Each scene shows the same named points in several views. A view is turned or mirrored, shifted and resized as a whole, has a little noise and may leave points out.
In the rows, zero is written as 100.

Scene 1
View 1
lasi: 104, 72, 104, 98, 129, 89, 107, 83
dedo: 97, 67, 121, 82, 86, 112, 104, 112
bukof: 96, 67, 103, 90, 103, 103, 100, 98
Vumu: 102, 73, 79, 106, 140, 80, 96, 68
luru: 107, 75, 108, 89, 107, 94, 102, 95
mon: 104, 70, 118, 103, 156, 90, 125, 79
ligi: 111, 74, 129, 93, 139, 92, 126, 90
Gula: 102, 71, 99, 102, 134, 87, 108, 82
Bamim: 103, 72, 115, 88, 106, 96, 106, 97
pon: 94, 63, 111, 98, 128, 101, 113, 91
zel: 106, 74, 117, 91, 127, 93, 114, 88
kes: 113, 84, 94, 89, 108, 81, 92, 84
kebof: 106, 71, 117, 100, 142, 90, 120, 83
View 2
kebof: 114, 74, 129, 73, 110, 77, 100, 136
luru: 81, 102, 123, 86, 103, 98, 111, 101
zel: 96, 91, 130, 74, 110, 82, 103, 121
Gula: 109, 69, 113, 82, 102, 95, 106, 122
Vumu: 116, 50, 108, 95, 74, 121, 104, 110
bukof: 89, 91, 110, 88, 110, 98, 118, 109
mon: 125, 61, 128, 69, 113, 72, 95, 145
ligi: 106, 90, 141, 65, 114, 69, 92, 137
dedo: 58, 132, 124, 80, 127, 87, 122, 97
kes: 87, 85, 126, 91, 83, 117, 105, 95
View 3
bukof: 91, 123, 81, 83, 113, 90, 119, 154
dedo: 79, 116, 83, 101, 85, 43, 115, 130
Bamim: 96, 113, 84, 89, 93, 80, 123, 147
pon: 88, 128, 82, 62, 101, 103, 110, 150
ligi: 106, 110, 89, 54, 64, 119, 121, 144
Gula: 106, 120, 82, 71, 115, 123, 120, 161
luru: 100, 112, 81, 96, 101, 82, 125, 150
mon: 106, 120, 85, 37, 86, 144, 116, 155
zel: 103, 112, 84, 71, 87, 104, 123, 150
kes: 118, 105, 79, 108, 121, 96, 137, 166
Vumu: 113, 125, 80, 75, 150, 138, 126, 180
lasi: 106, 118, 82, 76, 107, 114, 124, 159
kebof: 116, 108, 86, 52, 73, 139, 128, 153
View 4
pon: 106, 61, 116, 162, 69, 73, 122, 103
dedo: 110, 62, 100, 89, 90, 93, 132, 124
ligi: 96, 60, 132, 175, 62, 82, 110, 110
kes: 116, 116, 100, 133, 83, 113, 103, 99
lasi: 114, 91, 112, 153, 72, 92, 112, 98
mon: 103, 71, 129, 188, 59, 78, 109, 102
zel: 103, 75, 118, 147, 73, 92, 113, 111
luru: 112, 89, 105, 125, 81, 100, 115, 109
Bamim: 109, 80, 108, 123, 80, 97, 119, 114
kebof: 104, 75, 125, 173, 66, 87, 109, 107
Vumu: 130, 119, 102, 175, 71, 91, 110, 76
View 5
kebof: 78, 115, 39, 101, 100, 105, 94, 62
dedo: 56, 64, 97, 72, 91, 113, 118, 102
mon: 82, 117, 27, 102, 109, 106, 88, 51
bukof: 78, 90, 61, 92, 86, 130, 103, 95
ligi: 68, 109, 48, 90, 102, 92, 106, 55
zel: 74, 104, 59, 94, 92, 106, 105, 76
pon: 73, 89, 50, 90, 101, 122, 95, 76
kes: 85, 117, 69, 107, 63, 124, 112, 112
lasi: 83, 111, 50, 102, 83, 120, 97, 85
Bamim: 76, 94, 61, 94, 89, 120, 100, 90
Gula: 87, 112, 43, 104, 86, 124, 93, 84
Vumu: 103, 123, 29, 118, 74, 142, 84, 98
View 6
zel: 93, 100, 115, 110, 96, 81, 114, 81
pon: 93, 109, 109, 106, 105, 87, 117, 79
luru: 106, 105, 106, 102, 89, 76, 105, 83
Gula: 105, 107, 122, 111, 98, 94, 119, 79
ligi: 81, 94, 123, 117, 99, 81, 116, 81
Vumu: 124, 117, 128, 113, 96, 107, 120, 79
bukof: 106, 112, 106, 102, 97, 85, 109, 81
lasi: 114, 111, 122, 111, 94, 96, 116, 80
mon: 84, 101, 131, 121, 107, 96, 127, 78
Bamim: 100, 103, 105, 103, 92, 74, 105, 82
dedo: 96, 104, 86, 90, 94, 59, 98, 84

In a view up to two points have been moved. Name them for each view, in the order of its rows, or write none.
view 1: bukof
view 2: Vumu
view 3: kebof
view 4: pon, ligi
view 5: Bamim
view 6: lasi
